The views of a scene show one set of named points, each view turned or mirrored, shifted and resized as a whole, with a little noise and some points left out.
(in the rows, 128 means zero)

Scene 1
View 1
(144): [145 105 126 108 133 129 125 116 131 142 134 122 133 134 108 149 132 131
 119 139 146 140 110 135 125 155 105 133 131 100 135 126 117 113 130 107
 110 110 128 128 139 113 132 143 144 145 151 133 149 129 133 117 117 109
 142  95 121 136 138 125 119 144  88 111]
(50): [139  94 140 105 121 121 117 111 122 124 122 127 127 124 128 148 139 126
 126 135 133 119 134 138 130 147 113 129 126  80 134 122 134 109 128 104
 132 110 126 130 133 121 131 147 128 148 155 118 143 120 126 131 120 106
 132  89 124 135 140 135 121 142 102 117]
(149): [117 106 133 114  95 140 171 164 122 141 122 139 168 141 136 133 146 154
 113 112 155 137 155 114 136 152 113 139 113 119 129 120  88 102 146 126
 113 133 113 149 107 128 120 147 144 130 137 152 111 136 120 142 146 125
 162 121 184 132 129 154 131 140 115 139]
(100): [129 119 168 144 118 120 110  92 147 167 167  89 131 149 120 157 128 132
 107 114 145 119 100 157 130 122 100 114 109 105 135 149 142 117 143  85
 110 139 149 114 179 108 117 157 154 147 136 106 151 120 148 145 133  77
 128  91  99 138 157 121 131 128 105 125]
(207): [119  94 121  86 126 129 158 137 134 136 120 121 145 134 152 136 140 134
 108 141 130 139 153  93 140 153 121 142 127  70 122 133 108  97 140 132
 123  98 126 144 117 117 130 133 127 157 141 122 114 135 125 112 132 124
 140 111 157 120 126 134 129 159  91 116]
(41): [130  98 121  97 122 134 152 141 129 139 124 131 148 134 130 137 140 141
 115 135 146 141 139 110 130 158 114 140 128  97 130 123 101 104 138 126
 113 107 119 142 117 120 129 140 137 145 146 139 125 134 124 117 129 124
 151 109 153 129 130 136 124 152  93 122]
(203): [117  95 160 111 112 116 128 117 137 143 145 105 133 139 151 138 134 139
 124 113 144 108 146 131 128 132 119 119 118  88 133 138 138 100 146 109
 124 124 135 135 148 126 119 156 132 154 138 105 126 116 132 142 129  99
 131  93 120 128 142 132 131 143 113 140]
(195): [152 105 134 111 143 119 101  83 134 137 133 113 115 127 110 162 130 113
 115 152 124 134  98 144 131 145 102 130 130  69 133 134 142 117 123  94
 124 101 138 114 156 102 137 140 134 155 155 108 160 122 137 114 112  95
 123  82  96 136 146 115 118 141  81  92]
(123): [129  83 123  75 139 125 138 131 138 139 133 117 131 132 141 131 132 140
 130 137 150 131 140 106 119 160 124 131 143  87 134 128 117  95 139 132
 111  93 127 144 128 129 129 142 131 162 147 124 126 126 126 107 110 120
 141  97 119 121 127 121 121 165  85 126]
(118): [138 124 139 142 103 134 139 124 121 144 124 134 151 137 105 157 142 130
 102 127 136 143 115 146 142 142  94 140 105 109 127 125 106 122 132  94
 119 137 123 124 132 107 129 144 149 124 146 142 144 134 130 142 146 104
 148 108 162 144 146 147 126 125 106 111]
(206): [136 108 131 114 124 135 141 134 136 156 144 120 149 144 110 141 132 144
 117 125 162 143 114 130 123 154 106 131 127 122 137 127 102 111 141 114
  98 122 126 134 138 120 124 148 155 140 142 144 138 133 134 123 125 112
 153 106 134 134 136 128 124 144  94 125]
(158): [132 114 146 126 121 129 132 117 141 160 151 108 142 145 117 148 131 138
 109 122 151 135 110 137 130 141 103 127 118 110 133 137 117 114 141 103
 106 128 135 126 152 113 123 150 153 143 138 127 140 129 138 131 130  98
 142 101 126 136 144 127 129 137  99 122]
(135): [127 105 154 127 103 125 129 123 125 138 133 123 141 137 129 144 140 139
 121 113 146 118 135 145 131 138 109 126 113 103 135 126 126 108 138 102
 123 133 125 131 137 123 122 156 139 138 145 124 137 121 128 150 134 101
 142  98 139 137 144 142 128 132 115 134]
(220): [155 118 127 123 138 135 119 110 140 164 153 116 138 144  86 155 126 134
 112 136 156 154  78 147 122 155  94 130 129 123 138 130 110 124 132  98
  91 119 134 119 156 106 128 144 163 139 147 143 159 134 143 116 116  99
 148  98 112 142 145 116 119 138  81 104]
(210): [130  80 122  70 142 121 133 122 135 131 126 118 126 126 149 134 133 132
 128 144 137 126 147 101 124 157 126 133 141  65 132 130 126  95 135 130
 123  84 128 143 127 125 131 139 121 167 149 113 126 125 124 104 109 121
 133  93 115 119 126 120 122 167  84 120]
(254): [145 110 133 121 121 128 124 111 122 132 121 132 135 129 111 157 139 123
 113 139 131 136 115 142 137 147 102 138 119  88 130 124 121 117 125  98
 125 116 126 125 132 109 134 141 138 138 154 128 149 127 127 127 128 105
 137  95 138 139 143 136 119 135  96 103]
View 2
(41): [129 127 137 104 127 121 147 156 114 129 114 116 124 146 148 121 117 121
 132  95 133 139 131 117 110 116 119 143 118 122 134 116 123 139 107 112
 123 121 130 116 124 142 139 128 128 132 139 148 137 118 139 127 126 132
 116 127 138 129 121 137 131 116 135 156]
(158): [139 117 119 113 131 120 150 148 128 115 121 128 149 134 135 119 129 121
 131 119 146 139 119 124 112 124 129 136 120 130 136 140 119 141 130 130
 139 125 132 128 120 126 138 136 112 129 141 152 126 125 129 118 126 124
 118 119 122 138 124 138 132 111 140 143]
(50): [140 124 135 113 134 129 146 144 126 114 123 115 136 128 134 136 109 116
 125 116 151 141 134 133 123 112 120 137 120 123 141 133 124 138 116 122
 124 119 126 125 115 135 139 137 137 113 156 141 130 128 133 123 141 122
 130 141 136 137 123 130 135 119 133 157]
(100): [152 117 110 118 136 125 150 142 130  98 128 129 168 117 115 127 133 117
 127 139 160 138 115 136 117 126 133 127 119 133 134 162 118 144 145 144
 150 118 134 138 110 111 138 140 112 123 149 146 114 129 121 111 137 114
 122 117 113 145 126 134 130 105 139 140]
(123): [144 135 135  98 128 135 145 151 108 127 117 113 118 136 131 130 108 114
 127 101 137 143 138 115 112 110 114 143 123 116 132 124 136 132 114 112
 123 103 126 122 118 141 134 124 141 127 136 133 132 105 147 126 134 120
 115 123 141 127 121 135 126 123 131 155]
(203): [142 125 126 108 134 120 141 150 113 117 119 116 146 126 118 137 114 116
 127 124 144 144 126 123 112 115 117 136 106 113 130 136 121 138 121 129
 145 105 144 123 108 130 134 137 129 125 162 128 126 133 134 115 132 119
 124 128 125 132 123 128 126 110 130 157]
(144): [142 124 129 110 130 133 151 144 129 116 123 124 134 134 141 124 119 117
 127 111 148 140 131 127 120 118 128 138 131 132 141 137 129 138 125 120
 122 123 119 129 123 131 140 132 127 122 135 152 130 113 136 125 135 122
 120 126 135 139 123 140 135 122 139 145]
(210): [144 140 140  99 129 139 144 151 104 120 119 108 116 133 126 137 105 112
 125 100 144 143 142 124 116 108 111 140 122 116 131 123 135 134 108 111
 118 100 123 123 116 142 136 123 151 122 141 129 128 105 145 127 143 120
 118 128 144 129 120 131 126 119 128 163]
(118): [124 112 128 121 131 110 151 151 137 115 120 126 150 142 155 114 128 128
 135 108 145 134 119 133 116 123 134 137 117 137 141 129 109 147 116 127
 130 143 132 121 126 129 145 139 112 125 147 165 133 138 121 124 125 134
 125 134 127 140 124 137 140 108 142 148]
(207): [128 136 142 102 127 123 143 162 100 122 114 106 121 145 139 125 115 119
 132  87 136 137 134 127 107 113 113 142 112 120 128 109 120 143  96 111
 120 112 133 116 121 143 142 122 142 133 141 141 130 113 138 128 136 131
 115 127 141 127 119 131 129 106 130 167]
(206): [139 119 123 106 128 123 151 149 126 127 117 129 137 142 145 115 124 121
 132 108 136 140 124 113 112 122 128 141 125 127 136 132 126 137 127 121
 132 124 130 123 124 134 137 132 112 133 131 152 135 118 138 124 121 126
 114 118 129 134 124 142 132 119 141 142]
(254): [133 121 133 118 131 127 149 145 134 110 124 120 139 134 146 126 118 120
 129 109 152 137 131 138 123 116 128 136 124 135 143 133 120 143 116 124
 120 131 123 126 123 131 144 135 129 116 147 157 131 126 127 126 139 127
 127 138 135 141 123 136 139 115 137 152]
(220): [148 119 117 113 129 136 156 140 139 113 126 135 145 134 143 112 132 118
 129 116 151 138 123 127 121 126 138 137 140 142 142 149 130 139 141 128
 126 131 114 136 127 123 141 132 111 126 121 163 127 107 134 125 131 120
 116 113 127 144 124 146 135 121 146 131]
(149): [117 115 134 106 127 100 144 164 116 141 106 121 133 156 158 114 121 130
 138  94 120 139 122 107 103 119 121 147 104 115 132 105 111 139 102 114
 135 130 149 106 127 147 137 135 111 140 149 151 146 140 136 124 107 140
 119 130 132 125 123 135 134 112 138 155]
(195): [150 131 129 117 133 145 151 137 131  95 133 117 140 120 126 134 118 110
 123 121 167 138 135 149 129 115 126 130 133 138 142 150 129 143 129 128
 117 119 110 139 116 123 143 131 142 109 140 149 118 108 127 124 157 115
 126 130 135 145 123 134 135 115 135 151]
(135): [135 115 128 113 133 113 146 148 129 120 119 122 147 133 136 129 116 122
 129 121 143 141 124 122 116 118 124 138 109 121 138 133 117 139 120 128
 141 123 142 121 115 132 136 142 119 123 161 144 133 142 131 117 125 126
 129 135 127 135 125 131 135 114 135 152]
View 3
(135): [124 133 144 126 140  99 114 137  94 135 139 136 122 149 105 130 116  98
 107 126 138 102 108 151 128 126 117 131 147 110 148 128 137 122 134 105
 127 147 138 129  94 132 113 110 148 133 135 129 118 148 137 131 110 108
  96 114 150  94  96 142 129 122 127  89]
(41): [117 143 165 136 121 102 103 108 116 118 128 137 143 159 103 139 135 116
 116 105 155 108 123 125 127 109  96  90 154 125 160 131 107 142 123  85
 100 141 163 128  80 115 121 131 144 120 141 159 128 162 141  85 116 109
  78 113 147 103  75 152 129 119 147  84]
(220): [130 108 123 108 154 129 120 124 146 110 155 143  96 132 104 108 140 143
 110 103 163 117 127 145 103 113 139 133 137 147 148 171  86 164 132 112
 115 135 152 145 115 109 136 125 169 142 113 128 143 173 124 107 129 141
  96 124 146  93 121 140 143  99 145 127]
(144): [126 126 135 123 148 127 108 116 131 112 134 142 126 140 101 123 141 118
 104 112 151 120 116 140 112 111 124 111 146 138 151 150  98 141 133  95
 107 129 157 130 103 114 128 126 149 134 133 142 133 170 128 107 123 121
  99 114 141 106 105 137 132 113 145 115]
(149): [110 142 178 141 100  71 115 119  89 133 146 125 127 175 110 141 116 100
 131 105 158  84 131 118 140 125  80 105 152  99 163 113 125 149 115  89
 108 167 148 143  66 126 107 128 149 109 135 161 127 142 153  86 108 109
  59 116 165  86  66 163 134 120 133  44]
(195): [142 129 104 106 175 140  94 118 133  97 115 155 137 116  84 120 140 119
  82 123 138 151 102 166 115  93 146 110 141 145 151 155 118 122 144 101
 105  99 162 115 125 122 132 126 144 165 150 135 121 172 116 131 125 123
 125 108 112 116 125 124 133 113 144 156]
(207): [123 157 173 132 114  90  88  98 107 112 103 142 162 152  94 152 133 125
 109 104 151 119 117 131 140  93  86  72 158 126 163 128 129 129 126  81
  92 131 179 118  76 118 120 130 136 126 160 169 115 161 138  80 118  98
  87 111 134 105  64 157 127 123 149  92]
(100): [145 121 124  93 158 100 118 143 106 134 139 150  96 120 102 113 111 148
  95 123 136 114 104 183 123 115 144 165 132 133 137 167 147 122 153 136
 148 137 142 135 116 131 126  88 167 155 127 100 114 155 121 148 122 122
 127 126 137  77 115 145 139 109 127 137]
(118): [128 118 124 116 138  93 117 134 101 115 156 129 104 150  93 118 113  98
 114 113 156 111 130 140 134 116 119 126 133 104 166 127 136 162 127  97
 107 144 139 152  99 134 112 139 154 148 127 144 133 141 140 111 116 138
  74 114 143  89 115 145 149 112 121  83]
(210): [121 158 165 136 134 125  88  97 127 115  95 154 173 144 101 151 150 123
  97 116 139 128  99 140 119  97 104  78 166 147 149 140 104 104 132  86
 104 119 179 100  88 111 131 117 134 122 160 155 116 177 127  98 117  86
 111 107 134 121  69 142 111 126 161 119]
(206): [120 126 153 125 129 107 117 120 125 126 145 138 114 149 110 125 134 131
 119 104 160 101 125 135 115 119 113 120 147 134 150 150  97 150 127 104
 116 149 153 140  92 113 126 118 161 121 122 138 135 165 136  98 120 119
  86 122 156  92  91 150 133 109 144  95]
(203): [131 147 158 123 138  97 104 129  95 140 117 148 138 141 106 140 117 122
  99 127 128 106  95 164 131 117 114 127 153 123 139 139 147  98 144 113
 135 141 152 115  91 129 117  92 146 131 147 124 105 156 131 134 111  88
 117 117 143  95  78 148 119 124 135 108]
(123): [118 151 173 137 128 121  97 100 131 122 106 149 160 148 108 145 149 128
 106 111 144 115 106 134 114 103 102  87 164 146 146 145  95 115 131  90
 107 130 173 108  86 106 131 114 142 112 149 151 122 178 129  94 118  90
 103 113 145 113  66 146 114 121 162 109]
View 4
(220): [133 103 123 145 128 112 151 139 100  84 101 132 124 123 136 149 145 130
 161 121 121 105 118 104 128 123 128 101  93 143 110 132 139 132 129 135
 116 149 126 151 131 141 109 127 158 146 132 135 117 125 103 123 119 130
 112 109 114 126 150 141 138 111 115 148]
(206): [149 113 130 143 147 119 150 132 112 105 102 136 132 136 138 142 128 132
 152 128 139 112 126  93 128 123 129 104 119 149 119 133 133 136 130 120
 119 146 130 123 136 138 119 120 154 141 115 123 102 131 115 122 130 129
 121 100 119 130 143 150 146 120 115 154]
(195): [121  86 107 145 120 122 146 153 116  94 113 142 111 109 151 134 139 151
 164 117 120 117 112 119 141 128 134 127 109 115 110 119 141 131 130 156
 123 141 133 137 142 120 107 130 140 132 144 126 123 111  87 152 132 128
 127 146 113 120 160 142 132 116 136 145]
(210): [148 107 114 136 146 134 140 152 130 111 113 144 113 126 154 132 104 156
 151 121 139 130 125 105 124 117 132 118 149 123 117 131 129 132 131 159
 130 146 131  96 153 112 120 122 133 124 103 109  87 110 104 151 148 128
 153 136 124 140 163 159 148 126 141 144]
(118): [147  99 123 157 149 118 150 127 113 122 107 156 137 131 135 138 141 150
 159 122 139 105 116  90 152 144 132 129 123 140 121 117 135 137 135 101
 116 133 141 129 134 137 123 117 159 153 137 126 125 138 106 117 135 121
 105 101 120 113 125 147 130 119 120 165]
(207): [160 105 121 148 165 134 136 145 129 124 109 168 121 133 148 138 104 164
 145 113 139 123 120  85 127 127 135 120 157 130 115 128 129 134 134 134
 122 140 141  86 142 122 131 112 144 132 101 111  86 119 109 131 153 118
 142 116 130 141 150 164 142 125 139 153]
(50): [137  98 114 142 137 127 149 140 126 119 115 139 123 123 151 125 125 152
 159 130 145 122 125 108 148 132 132 132 134 124 124 119 133 136 131 134
 127 137 136 119 151 117 115 127 136 135 129 115 114 121 103 149 142 130
 132 135 117 118 145 149 139 125 133 155]
(203): [130  94 127 155 140 126 151 145 133 122 113 146 139 138 152 109 124 130
 144 131 150 137 123 102 141 127 138 129 130 142 131 119 136 147 127 116
 120 136 135  97 137 116 118 122 141 111 123 111 105 123 112 156 133 134
 140 126 106 110 152 147 157 130 127 161]
(123): [151 113 121 135 149 130 143 146 125 108 110 137 118 132 149 136 107 147
 149 126 143 127 129 101 119 114 131 109 144 134 118 135 128 132 130 150
 127 148 130  99 150 120 117 123 137 129  99 111  84 116 111 143 143 131
 148 125 124 141 160 158 150 125 132 145]
(254): [140  97 115 147 139 122 148 136 116 115 111 148 122 121 142 137 135 156
 162 124 136 109 118 103 148 138 131 130 127 126 117 119 136 133 134 129
 123 137 138 132 145 128 117 123 147 147 136 123 120 125 101 133 139 124
 118 124 120 120 139 149 130 120 129 157]
(41): [161 114 124 141 159 128 143 134 120 120 105 151 125 135 141 142 114 154
 151 124 144 115 127  88 130 126 130 114 148 139 118 132 127 133 134 127
 123 143 137 104 147 128 127 115 147 144 105 115  93 127 114 123 146 123
 131 106 129 137 142 160 142 124 128 155]
(149): [170 118 136 149 174 127 148 120 123 140 104 156 144 150 136 138 113 147
 144 131 161 114 130  73 138 136 130 118 154 155 129 128 124 142 135  91
 119 136 141  95 142 135 134 109 155 149 103 112  95 143 128 111 148 123
 123  83 129 127 123 161 146 130 118 169]
(100): [108  80 128 167 120 113 155 148 119  99 108 145 144 129 148 114 152 111
 150 122 130 129 108 108 145 130 139 123  85 147 123 115 146 150 125 112
 110 137 132 127 116 128 110 126 155 110 149 128 128 124 103 151 113 136
 120 122  95  99 155 131 155 120 118 159]
(158): [134  97 129 155 138 118 151 140 115 105 105 146 136 132 142 132 136 129
 150 122 134 119 117  96 135 128 134 113 108 147 119 124 137 142 129 116
 114 141 133 122 128 133 117 122 156 130 129 124 112 128 109 134 125 130
 120 109 111 117 148 144 148 120 119 156]
(135): [138 100 127 152 143 121 154 133 126 126 111 142 140 137 145 119 132 136
 152 134 154 123 126  99 152 135 133 129 129 143 132 117 135 144 130 105
 120 134 136 114 140 124 118 122 145 132 129 116 115 133 114 140 135 131
 123 114 111 108 135 146 146 129 121 165]
(144): [141 105 120 142 137 121 148 140 112 102 108 137 120 124 144 141 130 145
 159 125 133 112 123 105 134 125 129 115 121 133 115 128 135 132 132 139
 123 145 132 131 145 129 115 126 147 143 125 123 109 122 104 132 134 129
 125 120 119 128 148 148 137 119 125 150]
View 5
(158): [111 133 142 125 116 110 134 112 119 143 134 119 120 132  99 125 145 125
 133 127 136 140 124 138 116 105 112  58 143 138 151 132 140 144 124 118
 124 129 117 119  95 120 126 127 110 112 106 137 126 143 139 112 110 131
  80 126 134 148 126  82 125 123 143 106]
(207): [122 133 117 118 118 125 151 139 195 142 104 110 103 136  97 145 160 100
 158 183 131 139 152 154  97 111 135  60 147 134 136 107 139  95 134  96
 156 125 140 125 134 158 124 131 107 117 120 103 113 152 159 130 105  91
  98 145 159 112 135 103 118 133 131 122]
(50): [103 118 115 134 112 117 141 110 133 121 115 100 132 134 100 159 150 113
 134 143 139 156 127 130 126 103 122  68 120 122 148 129 143 116 123 100
 119 108 138 115  95 152 127 109 100 145 110 115 122 133 147 128 113  97
  99 129 143 127 110 118 121 147 132 115]
(41): [122 124 132 126 122 128 154 143 179 139 114 104 111 122 102 145 157 103
 145 168 122 136 145 147 102 113 117  63 145 131 137 109 140 116 135 104
 154 128 157 125 124 142 124 132 105 112 121 120 120 145 149 126 121 118
  91 141 145 131 130 104 127 127 118 117]
(149): [146 116 150 104 124 144 165 155 193 152 116 105  98 112 115 138 165 119
 148 161 107 131 152 151 107 113 103  64 176 130 143 102 137 139 127 104
 153 145 174 145 118 131 113 159 110  99  93 143  98 156 134 128 118 146
  96 148 168 123 123 127 134 125  88  84]
(195): [ 75 128 107 153 106 100 128  84 102 115 124 106 150 144  93 152 136  98
 127 131 157 162 120 130 121 104 130  60 105 127 143 128 145 121 131 116
 112  98  96  99  85 152 140  96 103 140 124 105 149 131 154 120 107  92
  82 122 115 142 114  81 113 137 166 145]
(206): [118 129 145 130 123 115 142 131 140 142 134 109 115 121 101 129 151 118
 131 140 124 132 127 138 115 112 105  60 142 134 145 126 140 137 130 115
 138 133 147 118 110 117 123 126 106 108 119 137 127 138 140 112 124 138
  79 129 131 153 131  87 131 119 126 109]
(220): [ 91 131 144 151 118 106 134 109 106 130 145 111 138 121 101 127 139 103
 120 123 135 138 118 135 112 115 103  54 126 134 142 119 143 154 135 133
 128 124 121 105  93 114 133 115 108 101 129 135 155 132 140 105 127 149
  65 120  99 172 129  58 125 108 147 136]
(254): [ 96 115 123 139 107 124 145 105 133 121 122 102 143 125 108 156 146 100
 129 137 140 158 135 137 115 108 117  61 133 122 141 106 143 140 128 116
 121 111 124 120  86 153 132 123 103 125 105 122 135 141 144 126 113 121
  88 132 133 133 107 105 121 133 129 125]
(135): [121 117 135 120 115 123 143 116 129 139 124 108 118 130 106 142 150 135
 133 129 129 149 124 131 130 103 109  66 144 127 155 134 142 138 114 103
 116 124 140 127  89 130 119 130 109 130  89 140 109 140 135 124 109 124
  96 130 153 132 109 122 128 144 119  87]
(203): [122 132 125 112 116 108 133 115 128 146 118 115 103 148  91 134 152 148
 144 136 137 143 119 133 135  97 123  69 135 135 161 158 140 111 112  92
 116 124 129 119 103 128 122 117 109 143 100 126 101 139 143 120  97  94
 102 126 163 125 123 114 125 151 139  84]
(210): [110 135 107 133 121 109 139 133 169 132 103 103 107 142  84 154 158 105
 148 178 136 140 132 140 112 107 138  70 111 131 139 135 143  73 133  88
 148 113 149 101 137 152 128  98  99 143 141  93 122 133 165 127 117  70
 101 134 143 125 137 100 118 144 148 132]
(123): [117 135 120 132 125 109 141 140 169 137 112 105 103 135  85 145 159 110
 144 173 129 132 131 138 113 111 127  71 119 133 141 136 142  86 135  90
 152 124 160 106 137 136 125 104 101 131 143 104 121 133 158 121 125  89
  95 132 139 136 142  95 125 135 139 128]
View 6
(50): [110 117 123 133 140 128 142 126 163 171 132 137 151 124 133 118 108  99
 136 141 119 100 120 134 151 134 104 146 114 131 116 100 118 123 136 155
 126 126  96 129 115 118 142 103 122 146 121 133 114 127 127 126 123 124
 128 125 121  78 121 138 124 129 148 120]
(254): [118 123 110 126 144 122 137 135 150 172 137 132 149 118 128 111 108  89
 138 143 141 101 124 128 153 142 109 145 127 128 131 101 116 124 123 149
 123 128  90 132 124 124 142 119 110 157 110 135 109 129 118 135 132 124
 147 125 124  89 121 140 112 135 148 126]
(100): [137 124 106 132 134 146 140 127 137 138 115 127 129 138 116 140 123 123
 138 147 164 103 121 121 151 155 121 159 117  96 125  88 118 147 115 160
 130 128  95 161 127 137 148 125  92 167 120 150 155 123 114  55 102 132
 119 102 113 102 111 122 138 140 135 127]
(144): [119 133 114 130 137 112 124 134 153 163 136 116 144 117 133 120 107  98
 122 131 127  87 115 115 140 153 109 140 127 131 134 106 115 119 129 150
 119 129 100 122 115 130 141 119 114 158 114 128 121 132 116 129 132 120
 134 118 124  96 122 134 115 142 135 131]
(220): [130 147  98 130 142 104 112 142 139 156 127  99 132 115 125 119 112 104
 114 125 151  80 110 103 136 171 118 146 134 121 149 102 110 129 115 152
 109 134 100 134 123 147 140 143  99 175 112 133 141 129 106 112 134 120
 140 104 121 110 120 127 111 151 124 138]
(123): [116 131 141 131 118 117 128 123 175 153 144 125 150 120 153 142 101  98
 108 126  90  84 113 120 127 146  98 127 121 138 120 121 119  96 151 148
 137 124 112  93  96 124 149  93 134 141 114 120 111 137 124 132 130 115
 111 124 128  91 122 128 124 139 129 130]
(149): [131 122 117 121 104 119 129 141 169 163 187 137 162 143 127 147 113  90
 136 145 141 114 123 155 165 141 103 109 148 123 144 140 134 101 118 150
 177 116  91  79 121 123 124  98 113 129 101 109 108 113 110 138 151  89
 133 151 179 127 109 117  97 128 133 111]
(135): [121 115 114 130 129 133 139 131 159 162 146 137 152 141 119 134 116 108
 142 147 143 110 120 143 163 136 110 140 124 115 127 106 126 128 120 159
 149 123  92 127 122 121 132 106 110 139 121 129 131 114 119 103 127 112
 125 130 141 100 111 125 118 125 142 111]
(158): [135 131 109 126 126 126 129 134 147 147 140 121 140 131 127 139 116 106
 129 141 149  98 119 123 148 156 112 139 130 111 136 108 119 124 120 153
 137 126  97 128 122 135 142 121 102 159 110 134 135 124 111  96 125 119
 127 115 131 111 115 122 119 141 130 129]
(206): [131 138 111 128 124 109 117 139 155 155 152 112 145 129 127 137 112 102
 119 130 139  90 113 123 144 159 110 129 137 123 144 120 120 115 121 154
 139 127 101 107 117 137 135 120 108 152 111 121 132 123 110 119 139 105
 128 123 144 116 115 120 107 143 124 126]
(118): [131 124  96 120 134 123 132 145 143 169 157 132 149 129 116 117 115  89
 148 151 170 114 128 138 168 147 112 136 142 117 145 110 122 128 106 150
 141 125  80 127 135 128 133 127  97 157 102 133 115 120 109 128 140 112
 155 131 147 111 114 133 102 134 144 122]
(207): [125 121 142 116 106 128 140 126 170 151 164 145 155 121 156 144 102  80
 124 146 107 103 129 133 138 143  94 118 134 134 122 133 120  88 145 136
 155 117  97  88 106 121 155  85 128 145  94 127  81 142 121 144 134 119
 127 136 138  99 122 130 121 139 136 136]
(41): [124 128 126 123 117 115 128 134 167 161 164 129 154 123 142 136 104  88
 123 136 119  98 119 133 144 148 100 120 137 132 135 129 122  98 134 145
 147 122  99  90 111 125 141 101 121 145 103 119 103 130 116 145 142 108
 130 136 147 106 118 129 106 139 133 127]
(203): [124 115 131 131 119 145 146 120 165 146 136 143 148 143 132 151 114 114
 136 147 123 107 121 140 152 135 106 141 113 114 112 106 126 122 135 160
 152 122 101 125 112 120 144  91 118 139 120 134 132 123 126  84 111 120
 105 124 129  95 112 122 135 129 139 117]

In a view up to two points have been moved. Name them for each view, in the order of its rows, or write none.
view 1: none
view 2: (158), (100)
view 3: (195)
view 4: none
view 5: (206)
view 6: none
